Points on a hilly landscape, in no order, each with its height.
From any point a ball rolls to the lowest of the 2 points nearest to it. It stops when none of these is lower. Distance is the straight distance between rows; heights are no part of it.
J_92 (h 240): [ 96 121 129 161 124 129 150 122 142 166  95 147 123 127 150 173 119 146
 154 121 190 181 113 152 139 141 117 155 146 127 160 102 118 158  94 127
  93 116 127 166 109 148 119 152]
J_258 (h 291): [157 153 137 154 175 153 132 152 130  85 110 144 108  90 146 124 106 157
 128 123 115 143 107  97 161 114 102 117 168 115 120 140 160 113  96 126
 138 151 138 127 134 143 127 130]
J_347 (h 301): [153 170 132 122  90 166 127 112 123 100 149 171 128 119 150 115 162 119
 125 106  94  99 212 105 131 111 126 148 190  90 105 144 122 160 114 132
 133 127 125 132 147 110 151 126]
J_267 (h 399): [115 153 106 164 149 154 104  84 129  92  87 160 163 111  98  94 100 171
 123 115 136 128  89  97 117 147 126  66 108 119 161 114 135  67 144 123
 139 186 116 143 141 148 107 141]
J_816 (h 349): [146 139 134 141 112 131 124 163 114 129 135 124 115 112 131 116 139 190
 140 147 105  80 132 117 135 151 120 142 121 156 154 160 153 137 115 194
 139 121  95 108 132 112 119 105]
J_377 (h 413): [111 175  91 141  74 161  73 118 120 147 124 164 155 116 138 111 164 163
 109 163 155 162 152  94 137 107 120 139 128 105 124 116  95 152  96 147
 112 134 114 136 121 143 135 110]
J_318 (h 293): [163  99 140 129 160  83 170 138  98 149 129  75 125 140 111 119 120 188
 138 150 100  59 123 154  90 169 151 117  99 175 184 162 175  95 154 156
 153 129 111 116 122  97  97 117]
J_67 (h 176): [115  98 133 116 110  95 178 165 125 165 151  70 142 107 147 157 121 115
 146 148 127  71 168 141 132 139 168 135  88 175 165 128 156 123 138 146
 135 118  99 156 165 121 101 137]
J_96 (h 396): [161 118 159 144 132 127 141 137 111 116  78 137 109 126 135 132 108 158
 117  73 135 121  76 122  79 162 121 113 157 117 178 137 168 104 110 149
 130 151 134 134 136 183 176 181]
J_814 (h 583): [133 100 134  84 152 106 148  86 151 172 148 123 129 193 129 151 120   4
 135 125 143 158 140 158 113 122 141 139  87 137  98 108 144 106 160  97
 126 102 170 134  82 104 126 150]
J_917 (h 188): [167 159 145  84 123 120 106 126  86 164 163 180 144 128 125  92 142 116
 121 146 133 161 166 118 186 126  94 124 163 106  95 177 106 156 115 122
 123 102 140 133  84 118 119  98]
J_665 (h 329): [173 165 110 128 143 136 123 114 123  99 108 138 132 114 119  93 117 163
 126 149 109 108 106 100 168 114  95 111 123 121 117 139 157  91 121 134
 126 162 122 131 126 147 109 102]
J_616 (h 557): [148 156 130 145 130 131 121 135 134 156 128 121 176  96 122 101 111  74
 120 113 148 119 177 134 159 130  84 113 139  74 110 162  79 177 133  83
 123 152 138 116 161 137  85 112]
J_15 (h 556): [105 123 105  87 170 136 121  74 138 137 156 152 154 136 112 126 141  29
 118 127 138 181 115 102 157  91 134 115  73 110  88 109  74 102 171  82
 122 126 144 122 119 126 118 122]
J_907 (h 500): [101 185 106 119  58 128 112 104 124 110 148 146 132 158 119 156 146 133
 132 123 124  94 206 152 127 146 123 161 188  97 112 123  62 219  84 110
 115  96 137 181 161 144 143 109]
J_868 (h 606): [133 108 137  78 102  97 128 118 181 152 169  68  89 164 126 164 109  57
 107 139 118 140 106 149 128  95 148 144  85 155 104  77 125 120 159 101
 143 132 156 108 131 101 115 142]
J_960 (h 221): [155 128 110 129 149 137 122 125  92 101 137 135 160 135 102  87 128 118
 142 171 105 109 149 150 164 154  92 125 151 114  80 149 129 135 132  70
 121 104 150 112 114 118 107 115]
J_235 (h 604): [120 121 108 130 138 147 108  82 121 158 121 173 157 153 107 109 148  63
 112 114 177 183 138 127 116 119 105 126 113  72  95 141  89 158 125 104
 104 132 137 124  97 146 139 127]
J_112 (h 483): [151 116 112 126 103 113 141 125 131 138 115  99 139 172 132 163 139  96
 118 156 151 113 166 173 115 117 106 147 135 111 100 106  95 167 114 101
 103 116 146 166 149 178 134 139]
J_359 (h 595): [140 114 139  75 151 112 139 114 149 158 173  96 102 171 128 153 113  42
 143 145 119 159 134 161 140  99 160 170 103 157 104 105 133 115 163  99
 140  98 161  90 101  66 105 126]
J_210 (h 474): [129 170 115 133  61 136 113 123 129 134 141 146 130 158 139 147 161 166
 143 139 108 108 175 165 115 126 140 164 160 126 135 116  98 173 125 128
 110  90 128 161 127 118 137 111]
J_89 (h 242): [170 108 147 104 159  87 177 169 102 152 135  67 146 103 125 125 127 127
 141 139 104  82 139 137 139 145 146 115  97 161 145 164 180 106 129 154
 148 124 103 127 147 119  90 128]
J_362 (h 393): [156 116 131 101 167 104 104 135 110 139 142 116 100 185  79 108 121 120
 134 152 114 164  48 130 157 119 117 130  76 143  95 128 123  97 128 132
 123  95 143  87  86 131 134  96]
J_272 (h 202): [143 103 132 155 131 107 134 143  80 107 111 100 155 142  91 105 126 125
 120 116 125  67 140 147  86 206  94 114 139 106 112 152 151 131 125  98
 117 106 149 114 159 132 148 152]
J_876 (h 336): [124 158 125 127 101 126 141 146 172 115 153 102 121  96 142 153 109 129
 127 119 107 109 159 119 148 102 135 147 135 136 114 124 111 146 125 134
 139 147 120 137 167 115  91 104]
J_674 (h 285): [ 87 114 118 130  69 123 134 148 156 148 143 110 124 117 129 130 131 116
 107 118 116  93 139 113 102 121 169 119  88 147 148 103 123  99 169 151
 128 148  91 143 139 114 116 107]
J_179 (h 354): [148 111 160 130 193 123 105 125 144  94 117 134  95 145  89 114  93  99
 126 103 119 179  38 113 142 132  96  92 122 114 105 123 139  90 142  84
 134 147 183  90 130 145 157 142]
J_792 (h 322): [159 126  95 169 148 114 159 157 103 139 128  82 168 127 127 122 139 152
 148 174 122  52 186 154 127 154 109 153 127 166 149 140 146 137 121 115
 120 103 148 145 167 144  86 136]
J_636 (h 613): [100 138 126 125 109 166  77 130 120 132 133 199 136 116 140 105 134 118
 137 105 149 177 135 107 128 127 127 108 173  83 123 146  93 146 117 154
 132 141 100 140 108 116 140 131]
J_731 (h 337): [127 206 126 103 105 135 101 153 133 123 145 142 139  88 140 129 125 153
 103 142  98 149 138  99 182  76 128 136 129 136 108 124 107 133 115 137
 140 125 109 149 112 125  91  68]
J_818 (h 635): [ 98  74 137 112  93  92 147 132 176 129 163  42  64 151 135 145  92 126
 116 150 128  94  86 137 123 109 134 115  56 200 154 122 133 103 180 158
 173 140 109  83 132  81  99 103]
J_840 (h 262): [116  81  96 125 162 110 140  84 122 137 110 107 158 141 134 131 145 131
  95 165 151 116 115 126  93 153 165  86  68 146 150 103 172  78 132 107
 121 138 138 155 128 150 120 170]
J_967 (h 537): [125 127 134 140 170 154 122 109 109 114 101 195 179  97 134 110 154  65
  95  57 131 150 150 118 102  98 136  44 117  75 103 129 123 118 155  70
 138 156 151 134 116 161 184 170]
J_40 (h 194): [ 90  77 101 135 111 103 139 123 160 160 117  76 144 146 142 167 128 106
 109 146 164 101 147 146  92 156 143 100  85 148 147 103 149 108 128 116
 102 114 141 169 134 156 128 175]
J_490 (h 376): [109 150  94 159 143 173 114 127 111  92 127 163 169  80 149 116 177 139
 110 129 136 131 169 108 127 111 127 136 166 108 105 129 127 146 113  89
 116 121 150 133 137 155 150 148]
J_893 (h 386): [141 124  97 139  97 124 132 124 141 121 143  94 113 152 121 114 135 159
 142 166 105  43 162 121 113 129 132 129  92 178 138 138 141  94 172 166
 138 135 109 128 126 110  94  90]
J_453 (h 261): [110 121 169 145 120 120 144 154 118 167 115 131  94 128 131 130 104 152
 142 112 131 138  71 166 115 143 148 135 105 174 194 117 148 116 149 165
 147 119  92 108  80  99 121 118]
J_548 (h 228): [159 162 147  87 132 143 116 134  99 120 134 195 154 110 149 101 132  96
 120 108 110 141 190  94 150  95 106 100 190  79  79 174 101 150 133 102
 129 127 141 139 107 130 131 119]
J_667 (h 248): [109 113 123 135 129 111 135 178 107 161 131  74 128 109 125 151 138 149
 123 163 137 105 128 124 131 139 161 137  92 170 132 120 133 119 121 152
 119  97 117 140 143 134 110 121]
J_100 (h 264): [139 194 134  99  89 149  97 109  92 119 159 186 137 115 151 106 158 114
  98 114 118 150 207 104 140 116  96 137 214  77  86 156  96 189 101 114
 132 114 149 122 129 128 156 124]
J_355 (h 686): [126 120 110 118 201 125 133  53 123  94 119 144 117 129 115  94 100 172
 142 163 103 142  50  98 147 126 130  98  82 128 160 106 135  57 163 122
 142 180 101  79 139 113 114 125]
J_212 (h 366): [166 146 112 131 203 117 127  99 116  93 115 107 155 120  86  81 104 168
 127 152 111 125  78 108 143 150  95  93 123 107 119 148 152  85 125  94
 128 168 139 110 163 129 111 131]
J_402 (h 580): [134 145 107 144 139 151 111  87 122 162 121 142 175 125 110  88 139  75
 101 142 155 126 140 139 129 131 100 120  98  79 106 142  83 159 156  80
 114 148 126 103 152 153  96 119]
J_593 (h 484): [186 147 151  76 141 147 136 110 144  72 136 163  91 126 169 114 110 135
 155 118  77 131 140  92 172  70 111 143 207 107  94 144 151 118 119 147
 150 147 121 113 111 122 153  96]
J_457 (h 235): [125 151 132 113 114 131  98 165 106 158 146 144 156 117 113 127 147  87
 113 119 155 160 163 103 154 136 108 136 141  91  89 160  72 179 103 122
 114  86 142 126 124 128 130 113]
J_858 (h 448): [103 111 137 167 156 150 136 125 166  60 126 131  94 101 159 134 124 145
 112 132  75 102 125 116 114 123 142 135 149 170 141  91 186  93 151 108
 147 147 140 113 141 111 139 133]
J_965 (h 395): [102 164 117 161 163 140 174 130 146  91 105 101  64  91 153 130 101 201
 122 178 114 100 121 125 156  95 112 169 133 199 182 110 182 112 109 194
 171 133  96 104 135 114 108  78]
J_736 (h 572): [ 82 136 107 144 140 153 105 133 159 105 140 140 176  89 150 123 121 107
 126 123 123 127 177  82 151  90 170  98 138 107 107 107 102 124 128 106
 127 157 114 161 150 112 107 108]
J_627 (h 524): [143 130 148  75 131 107 125 124 151 145 143 125 123 136 132 129 121  68
 124 113 111 154 115 112 149  87 147 138 113 116  82 127 106 118 157 125
 130 133 117 110 109  97 112 102]
J_133 (h 471): [103  99 126 167 140 137 152 148 136 108 124 103 117  93 153 150 143 146
 127 138 106  79 155 128 109 159 148 147 141 175 161 114 176 106 147 123
 132 110 135 128 141 122 133 145]
J_976 (h 554): [114 126 118 100 166 112 114 108 167 103 126 141 161 102 149 131  98  80
 133 140 109 141 147  88 169  74 149  75 130  85  72 112 100 106 141  85
 117 155 134 159 136 122 117 105]
J_263 (h 440): [ 75 127  79 137 143 148 110 114  97 130 101 148 190 121 103 133 162 109
  92 132 187 179 150 136 128  98 110 124 125  92  96 145 104 191  89  46
 106 100 160 158  91 190 169 129]
J_756 (h 374): [121 161 141 102 123 120 146 122 151 109 149  98 134 102 158 173 121  86
 117 103 102 130 179 113 138  89 148 142 172 102  88 117  98 162 120  78
 134 130 151 163 172 122 107 122]
J_91 (h 510): [170  74 150 112 118 112 166 115 132 113 142 106 110 167 145 148 114  75
 161 128 124 117 176 158 112 136 129 162 157 137  92 120 138 145 132  96
 138 110 153 106 128  92 138 146]
J_162 (h 220): [111 111 162 118 111 128 123 150 149 155 145 147  87 166 111 131 114  88
 141 109 111 154  89 166 126 119 162 163 114 165 160 114 136 123 167 145
 142  98 115 113  64  78 137  99]
J_594 (h 529): [126  86 144 144 138 119 149 142 120 147 134 123 114 177 109 147 127  93
 166 124 153 142 140 164 110 155 123 165 142 140 120 131 125 149 111 120
 113  88 147 126 100 106 146 147]
J_262 (h 496): [178 125 173  83 140 130 134 139 125  75 131 162 116 121 158 117 104  92
 145  86  72 150 132  89 146  87 135 106 181 110  81 130 141 108 152 105
 159 135 143 122 106 129 177 122]
J_534 (h 453): [155  93 130 133 127 107 177 133 110 160 114  86 146 154 139 159 132  70
 134 141 160 104 171 188 121 144  97 146 119 127 106 139 135 163 115  75
 117  92 171 142 145 158 142 176]
J_225 (h 470): [107 103  93 142 168 129 125 119 104 120  90 147 162 142 104 131 138 110
 119 138 177 170 109 151 123 135 118 110 125 111 105 130 133 135  95  71
 103 118 158 166  94 177 140 150]
J_75 (h 538): [161 105 138 125 114  96 123 119 154 108 131 115  95 165 112 109  92 163
 161 148 111 115  84 136 154 140 103 119 118 145 102 147 127 134 121 156
 129 139 110 102 100 122  94  81]
J_409 (h 331): [ 90 139 129 115  65 139 123 147 144 134 126 134 119 107 150 153 150 138
 113 105 120 109 141 100  94 107 158 142 133 126 143 105 106 129 141 177
 112 125  90 148 146 138 152 113]
J_609 (h 361): [178 108 107 108 167 105 112 109  93 128 123 100 111 187 114 107 144 170
 131 197 121 132  65 132 138 119 119 123  71 138 102 123 138  80 135 126
 106 123 140  94 109 147 127 109]
J_813 (h 250): [125 162 169 158 161 155 124 178 144 108 120 136  83  70 143 132  88 167
 129 102 112 157  90 113 150 107 106 127 163 144 150 138 139 124 113 168
 165 159 113  84 138 110 121 120]
J_524 (h 518): [114  93 137 163 111 105 153 161 131 149 126 114 118 179 132 172 128 145
 185 137 124 111 155 205 109 155 125 161 135 156 160 107 132 150 138 121
  96  72 146 140 124 106 165 159]
J_966 (h 375): [134 110  70 160 169 135 140 114 103 118 118  94 190 108 133 110 160 127
 116 179 137  89 175 128 123 135 130 130 116 137 120 129 145 133 121  75
 113 107 145 137 165 151 110 155]
J_532 (h 362): [112 123 119 164 161 143 122 114 129 106  98 163 166 107 124  94 105 131
 144 113 151 137 126 125 128 144 129  95 145 102 136 130 133 116 123  93
 126 166 119 149 124 121 102 143]
J_696 (h 422): [124 180 121 169  86 162  68 136 105 134 109 156 148 100 119  83 117 191
 114 114 139 121 121  96 112 185  90  94 155  99 161 158 124 129  91 192
 117 155 109 128 148 154 146 154]
J_216 (h 653): [ 93 110 118 125  70  96 155 139 184 158 159  46  67 149 150 176 100 161
 129 161 133  85 134 157 118 118 142 129  73 191 177 107 119 125 164 173
 152 130 111 123 150 101  96 117]
J_260 (h 465): [ 80  61 113 157 156 120 120  86 151 101  85 122 139 151  97 136 106 134
 124 109 185 156  84 137  72 170 133  81 128  96 142 124 143 115 109 111
 101 148 145 146 124 141 157 169]
J_123 (h 464): [177 161 129  96 147 138 167  90 164  82 119 132 101 117 156 126 104 159
 141 146  91  97 142  95 185  75 100 156 171 142 128 146 163 122 113 185
 147 155  96 129 118 117 115  81]
J_882 (h 492): [110  67 133 129 149 125 120 116 146 112 105 122 103 152 123 137 119 109
 137 119 173 163  91 101  98 129 138 122 135 109 112 117 134 106 101 143
 110 144 130 143 113 143 156 141]
J_8 (h 619): [110  91 145 117  98 110 128 122 198 134 140  73  77 145 142 155 100 108
  92 142 135 130  95 132 115 111 137 130  83 163 141  82 138 100 166 137
 141 157 138  97 140 108 112 134]
J_152 (h 671): [153 146 104 109  70  99 154 116 173 141 162  51  94 161 158 181 119 138
 118 167 114  70 163 161 122  93 143 142  99 176 146  96 125 130 155 143
 141 143 121 156 157 123  90 116]
J_533 (h 512): [139 110 111  90 113 106 175 146 137 143 180  60 137 126 155 169 125  73
 164 146 124  86 204 155 144 108 156 167 133 158 126 126 110 164 126 119
 150 112 138 157 197 102  93 147]
J_978 (h 463): [127 162 150 111  66 156 111 144 115 157 139 173  97 133 159 151 148 151
 139  87 122 155 134 141 123 135 110 180 179 130 156 124  99 182 123 166
 110  98 128 122 122 135 169 144]
J_188 (h 519): [148 100 130 136 133 150 115  94 111  96 100 155 161 134 122 105 156  78
 105  80 131 141 131 111  74 117 120  95 130  76  93 143 134 131 144  93
 131 154 153 104 131 162 195 163]
J_315 (h 268): [166 145 109 149 126 113 156 136 113 115 130 111 160 129 127 119 130 112
 143 156 114  73 176 162 159 143 101 153 154 128  98 142 134 161 119  76
 126 116 146 157 136 134  94 119]
J_811 (h 339): [154 116 113 107 145 101 169 116 138 131 133  73 115 135 129 109 121 173
 132 165  92  45 121 141 140 116 139 106  71 187 166 151 173  83 172 171
 173 138  94 100 107 106  85  91]
J_590 (h 372): [ 91 128 108 134  91 146  90 136 128 142 110 139 130 128 135 144 161 154
 102 128 152 150 108 110  98 111 143 137 116 135 121 101 112 128 123 154
  92 121 113 138 118 161 153 133]
J_630 (h 411): [134 159 146 101 169  99 144 141 149 135 139 109 154  70 120 104  97 123
 125 111  97 110  93 106 191  93 140  64  43 137 126 156 136  85 162 144
 169 180  90 103 140 106  79  91]
J_109 (h 533): [141  92 138  91 154 128 134  99 135 140 123 159  98 164 138 123 107 122
 156 153 138 172  84 116 143 100 147 150 137 124 115 134 130 106 124 153
 128 132 102 106  74 100 131  96]
J_218 (h 539): [130 120 150  84 170 111 131  97 160 138 134 142 147 119 147 135 118  45
 118 101 111 151 126 105 152  84 149  88  99 102  91 104 121  94 172  96
 130 170 134 137 120 116 136 131]
J_485 (h 659): [104 162 107 130 177 141  85 103  74 137 129 164 172 111  70  80 140 168
 118 128 139 160  63 104 119 165 151  90  73 114 166 130 110  84 141 141
 145 132 109  96 136 103 101 143]
J_90 (h 523): [111  67 111 148 116 128 133 117 115 143  99 111 150 134 129 141 169 122
 129 133 163 109 154 137  75 153 136 135 130 105 126 141 129 147 123 146
  97 120 115 125 140 145 168 159]
J_718 (h 697): [145 155 133 105 108 104 135 160 132 160 142  94  86 173 144 215 151 160
 138 155 114 148 136 177 120  99 148 188 125 158 137  87  97 163 101 144
 107  82 155 154 129 136 140 131]
J_363 (h 424): [118 122 148 132 143 149 133 151 151  72 123 133 111 104 162 157 138 127
 108 130 104 147 130 111 126  91 146 152 159 134  99  94 155 120 125  97
 134 119 142 134 140 126 146 136]
J_921 (h 377): [139 131 132 114 151 113 121 123 117 144 144 118 148  95  97  96 130 117
 106 127 105 117  89 106 144 130 137  94  50 133 127 144 124  87 174 126
 151 155 111  86 142 110  95 125]
J_937 (h 276): [123 174 161  83  72 109 119 165 114 175 171 150 126 115 133 139 146 104
 119  81 110 149 183 112 141 123 132 146 162 109 113 156  67 182 100 151
 133  98 121 139 130 106 127 105]
J_847 (h 624): [116 139 149 107  56 128  74 146 125 155 149 184 106 145 115 108 127 123
 131 118 144 159 122 135 133 146 130 124 156 116 134 143  89 153 112 178
 124 115 100 146  86 111 138 110]
J_927 (h 555): [115  87 130 147  80 126 128 132 108 145 133 123 137 140 125 120 163 149
 155 123 137  82 172 131  89 183 145 138 130 119 153 145 113 143 137 185
 102 106  90 105 149 112 152 136]
J_95 (h 435): [133 153 144 127 148 136 177 108 164  86 124 123  51 120 171 155  97 185
 142 152 111 120 131 128 165  84 113 188 171 165 154 118 145 143  90 198
 156 140 106 123 153 118 117  92]
J_82 (h 326): [114 139 156 145 159 139 106 154 155 107 126 145 110 103 121 138 101  96
 108  97 137 189  88 114 145 111 111 100 137 106 101 121 123 121 142  89
 124 154 160 109 121 131 134 140]
J_643 (h 486): [172  87 133  94 108 103 169 127 126 153 153  74 132 155 143 143 129  62
 146 151 130  90 179 156 116 125 132 131 110 137 104 133 130 132 141 127
 121 129 130 123 159 116 113 147]
J_116 (h 452): [145 134 135 113  96 122 121 117 133 108 152 141  93 182 148 151 144 158
 153 149  92 124 143 162 119 111 168 173 168 147 121 111 119 150 129 120
 131  94 123 138  96  92 141  92]
J_491 (h 673): [130 167 104 121 191 123 113  72 105 108 122 138 153 117  75  85 100 196
 125 124 129 176  38 102 132 146 122  87  76 110 163 132 113  60 146 140
 157 170 104  83 165 104 106 124]
J_826 (h 289): [ 95 101 153 152 153 127 163 126 149 174 111 136 119 115 134 161 102  82
 139  70 184 185 130 143 123 155 110 137 153 106 144 142 131 144 100 118
 109 126 151 145 105 128 125 171]
J_777 (h 335): [117 149 108 127  92 127 113 136 147 154 153 126 152 101 113  97 127 107
  95 123 110  98 132 106 133 101 146  86  65 133 122 114 102 107 176 125
 144 161 100 122 155 115  84  92]
J_57 (h 601): [ 94 168 108 145  93 195  99 121 143  97 123 188 127 107 153 127 134 142
 117 104 127 134 152  94 120  99 151 133 182 109 132 114 118 130 116 147
 136 142  99 157 118 130 141 135]
J_560 (h 509): [165 131 186  76 117 122 145 167 114 140 151 151 113 122 137 128 119  78
 131  82 109 153 144 107 145 103 129 137 156 120  84 149 120 144 138 118
 144 119 129 118 109 114 139 111]
J_372 (h 625): [118 126 102 139 143 138 103 100 101 194 118 156 175 147 100 100 157 109
 130 144 183 165 125 135 117 143 139 126  90 107 140 136  94 139 129 140
  99 116 114 108  98 118 106 132]
J_287 (h 347): [110 159 114 145 158 161 140 132 117  99  97 117 108  83 141 110 127 189
 112 159 113 112 106  80 136 112 134 141 115 150 174 123 172  85 112 188
 157 150  98 106 135 126 112 110]
J_383 (h 410): [ 75 143  96 166 118 150  95 158 108 131 107 139 186  89 112 124 162 118
 102 120 161 148 147 129 128 130 109 122 140 101 111 124 105 173  99  82
 104  96 141 154 138 177 153 141]
J_528 (h 378): [139  96 149 155 158 132 113 139 127  96 101 146  86 151 100 108  93 146
 125 115 120 164  40 129 113 143 116 110 150 129 128 118 162  92 111 115
 138 139 146 112 121 150 162 139]
J_259 (h 548): [151 104 155  89 154 103 135 114 157 109 120 130  84 141 132 109  78 136
 145 138 109 156  47 121 173  89 114 120 118 132 123 134 136 103 130 161
 153 154  94  96  80 107 120  76]
J_631 (h 367): [137 176 120 125 114 144  92 137 114 122 136 146 136 107 125  91 140 175
 114 167 111 139  99 106 175 109 122 124  89 140 117 129 129 117 123 148
 141 135 107 106 108 120 103  82]
J_124 (h 588): [ 70 141 121 155 124 172 116 162 137 120 123 153 160  64 160 136 129 122
 121 103 128 142 158 103 131 111 166 133 165 136 147 108 127 131 137 118
 136 135 109 153 129 106 123 140]
J_660 (h 423): [134 102 130 156 111 104 125 130 105 134  88  93 109 156  92 141 111 183
 123 106 145 109  66 133  55 198  98 120 129 121 167 128 149 105 118 140
 103 116 144 127 142 177 169 169]
J_175 (h 493): [115 120  95 131 156 148 117 107 102 130 117 171 134 152 118 118 155 147
 137 143 161 191  88 130 129 114 137 129 125 120 131 108 143 109 113  99
 110 128 130 136  80 138 138 127]
J_407 (h 494): [120  86 102 143 109 165 120 112  95 117 109 153 158 120 127 110 181 139
 123  99 142 130 130 119  66 129 120 128 143 104 118 138 146 144 122 124
 106 130 128 112 118 164 195 173]
J_35 (h 340): [147 144 122 155 148 185 131 116 113  80 125 174 139  94 164 103 171 142
 129 109 115 118 175 100 121 119 119 150 184 103 125 152 157 136 124 133
 125 137 126 110 136 115 147 156]
J_58 (h 163): [149 112 116 153 156 142 135 117  88  96 100 154 159 135 111  89 149 138
 132 134 132 112 139 145 116 163 100 125 169  95  99 165 155 140 108  78
 120 118 149 117 123 147 145 145]
J_21 (h 416): [109  85  80 152 161 121 150 131 102 144 120  72 188 134 137 140 142  79
 121 173 174  97 179 171 127 148 128 127 107 146 122 127 127 156 112  57
 116  85 174 152 158 150 122 175]
J_825 (h 644): [111 142 108 146 175 134 113 106  82 177 107 138 182 104 117  99 149 158
 125 137 161 149 109 118 115 149 162 121  72 129 185 123 127 102 137 132
 119 124 107 121 123 119  96 151]
J_890 (h 401): [121 114 140 120 121 122 137 124 188  62 148  95 111 113 154 177 121  92
 106 114 107 123 162 130 118 111 137 138 162 125  88  91 134 131 118  70
 135 138 172 154 168 134 151 145]
J_368 (h 292): [121 145 171 149 131 129 122 174 165 125 139 111 111  80 140 141  95 128
 118  94 121 146 110 118 156 110 116 116 130 122 118 121 121 132 136 135
 138 164 139 108 148 119 106 122]
J_142 (h 306): [133 197 157  88  78 124 111 175 136 129 181 147 119  86 131 138 134 142
 114 109  86 131 165 103 174 107 133 139 156 127 116 153 101 164 101 174
 164 118 106 154 138 111 105  76]
J_986 (h 181): [110  94 164 122 133 104 142 135 143 160 142 135 106 153  97 122 106  62
 137 101 131 144 101 159 126 148 150 121  88 151 145 115 150  98 159 106
 135 121 136 133  89 107 108 125]
J_846 (h 325): [115 100 151 161 147 117 161 125 146 126  98 143 123 117 123 132  88 117
 162  79 157 138 114 151 113 177 115 103 165 104 151 144 137 128 109 120
 124 157 130 153 132 116 114 158]
J_916 (h 442): [125 196 137 131  61 162  78 162 126 136 141 167 118  98 143 128 146 142
  95 113 135 162 142 100 147 120  97 152 170 115 122 133  88 167 103 153
 119 126 133 122 137 150 149 129]
J_701 (h 522): [105 193 107 113  95 120 131  95 132 112 163 113 115 137 133 186 141 148
 156 115 106 110 195 139 132 127 169 175 179 120 138 110  66 213  76 120
 129  84 139 193 181 116 105 119]
J_23 (h 513): [136  78 115  97 167 134 133  89  98 142 114 168 136 176 128 105 160  97
 159 129 155 165 109 126 116 125 165 131 127 112 114 131 138 101 127 127
 120 119 119 127  65 114 160 135]
J_597 (h 497): [ 89 104 137 150  94 122 144 172 128 122 148 111 116 127 127 160 133 141
 155 117 104  99 155 163 113 155 155 166 152 159 137 104 126 145 136 121
 117  91 124 145 140 113 140 128]
J_853 (h 400): [149 127 153 146 136 107 113 128 130 129 116 132 115 144  70 111  94 147
 121 118 134 151  49 148 123 173  92 116 111 136 128 131 133 116 121 107
 132 134 149 115 110 144 115 126]
J_369 (h 432): [ 86 126  90 172 156 141  99  92 129  88  83 133 148 109  85 117 108 182
 121  97 164 161  69 117  73 153 129  63 117 105 160 115 149  98 116 105
 125 174 135 139 139 161 147 179]
J_949 (h 419): [122 122 148 143 147  96 107 162 123 167 132 120  86 174  62 120 101 161
 131 146 137 161  37 172 127 141 122 127  79 172 144 128 135 102 129 139
 122  97 145 105  79 118 125 114]
J_676 (h 225): [111  90 148 135 103 107 140 136 156 125 125 113 122 139 120 143 116  85
 114 115 127 112 126 137 112 150 138 100 109 144 126 107 152 110 143  92
 124 136 144 160 122 133 118 141]
J_875 (h 451): [127 138 109 157 134 153  70 119 106  92 102 141 145 117  98  85 140 185
 104 105 137 123  99  96  69 168 101  88 156  81 145 156 140 122 107 144
 117 155 133 102 158 155 174 165]
J_294 (h 473): [138 126 123 136 114 163  89 132  68 116 110 180 140 122 121  87 164 162
 120  97 133 135 110 119  85 164 121 116 175  99 146 171 155 127 101 156
 128 112 125 104 113 153 197 178]
J_478 (h 316): [133  84  90 115 177 120 141  67 123 104 115 117 112 174 136 121 153 159
 123 193 134 135  80 116 124 122 151 116  77 145 130  88 166  62 143 109
 123 141 136 113 115 145 143 146]
J_786 (h 327): [106 144 144 139  95 113 159 171 122 188 111 110 118 106 148 161 125 183
 155 102 133  99 113 149 137 155 131 146  99 164 195 122 133 131 146 204
 109 113  90 151 133 147 130 131]
J_776 (h 426): [142 119 119 121  97 129 116 102 140 102 150 122  91 162 138 122 140 170
 145 164  87  82 138 140 119 113 150 154 137 156 127 118 135 119 150 169
 140 118 103  96 105  83 130  67]
J_131 (h 532): [130 132 138 171 132 128 120 162 128 127 121 107 150 113 102 108 110 118
 128 131 142 115 137 146 147 179  65 125 156 105 113 166 100 175 106  98
 111 125 151 110 163 140 107 121]
J_425 (h 570): [144 114 134  80 188 126 152  70 143 145 142 152 128 175 110 127 143  21
 126 113 126 180  98 129 138 112 121 131  68 123 101 106 127  93 171  78
 121 124 169 106  96 128 140 150]
J_440 (h 260): [107 151 130 124  71 103 173 170 146 182 138  86 114 107 150 167 131 152
 148 124 119  63 162 127 137 126 146 151  88 168 182 124 132 140 142 200
 147 136  90 164 167 133 110 105]
J_113 (h 482): [142 125 148 140 101 141 123 131  93 150 127 178 114 156 135 128 153 145
 162 102 158 154 141 160 123 167  97 163 171 113 151 154 116 186 107 164
  98  86 146 119 102 126 168 158]
J_356 (h 389): [136 154 125 148  97 134  90 144  89 135 137 151 140 123 115  89 155 193
 134 154 127  91 156 113 128 190  98 119 145 131 163 167 131 144  95 199
 116 109 104 134 136 136 138 127]
J_277 (h 508): [130 132 147 146  84 125 130 160 133 120 126 120 127 126 121 152 132 110
 123 108 136 117 151 155 123 151  89 151 152 116 103 129  95 179 121  98
 108 113 154 133 151 153 138 138]
J_461 (h 303): [136 125 143 141 138 134 129 143  99 141 101 114 106 122 127 112 127 186
 117 136 125 122  78 123 116 138 141 127 117 148 171 132 167  96 129 180
 144 138  96 103 108 133 123 113]
J_633 (h 685): [148 169 126  87  96  98 156 152 146 150 168  50 100 146 153 205 135 145
 126 169 110 109 149 166 139  73 178 167  98 173 137  89 101 157 117 135
 144  99 134 161 156 116  96 111]
J_159 (h 515): [145  94 156 124 119 118 126 139 144 105 121 126 109 140 125 119 106 139
 151 117 140 128 108 116 135 141 118 126 155 108 104 139 117 136 102 164
 122 148 116 139 128 139 123 109]
J_194 (h 369): [140 137 166 139 101 123 161 162 111 149  86 145 104 106 149 151 128 159
 135  75 133 112 103 133 109 158 117 140 136 136 186 132 143 134 116 178
 120 127 112 152 138 184 162 157]

For each start below, name the point where the ball stops.
J_701: J_67
J_907: J_67
J_402: J_58
J_75: J_92
J_259: J_917

Call two points neighbours if one is among the 2 nearest of the other. Go from one point of each pair to the other, from neighbour to neighbour, staying as low as possible. Name the highest point that can't be avoided.
J_40 and J_674: J_594
J_917 and J_986: J_949
J_92 and J_40: J_259
J_917 and J_813: J_631
J_40 and J_986: J_676
J_643 and J_67: J_533
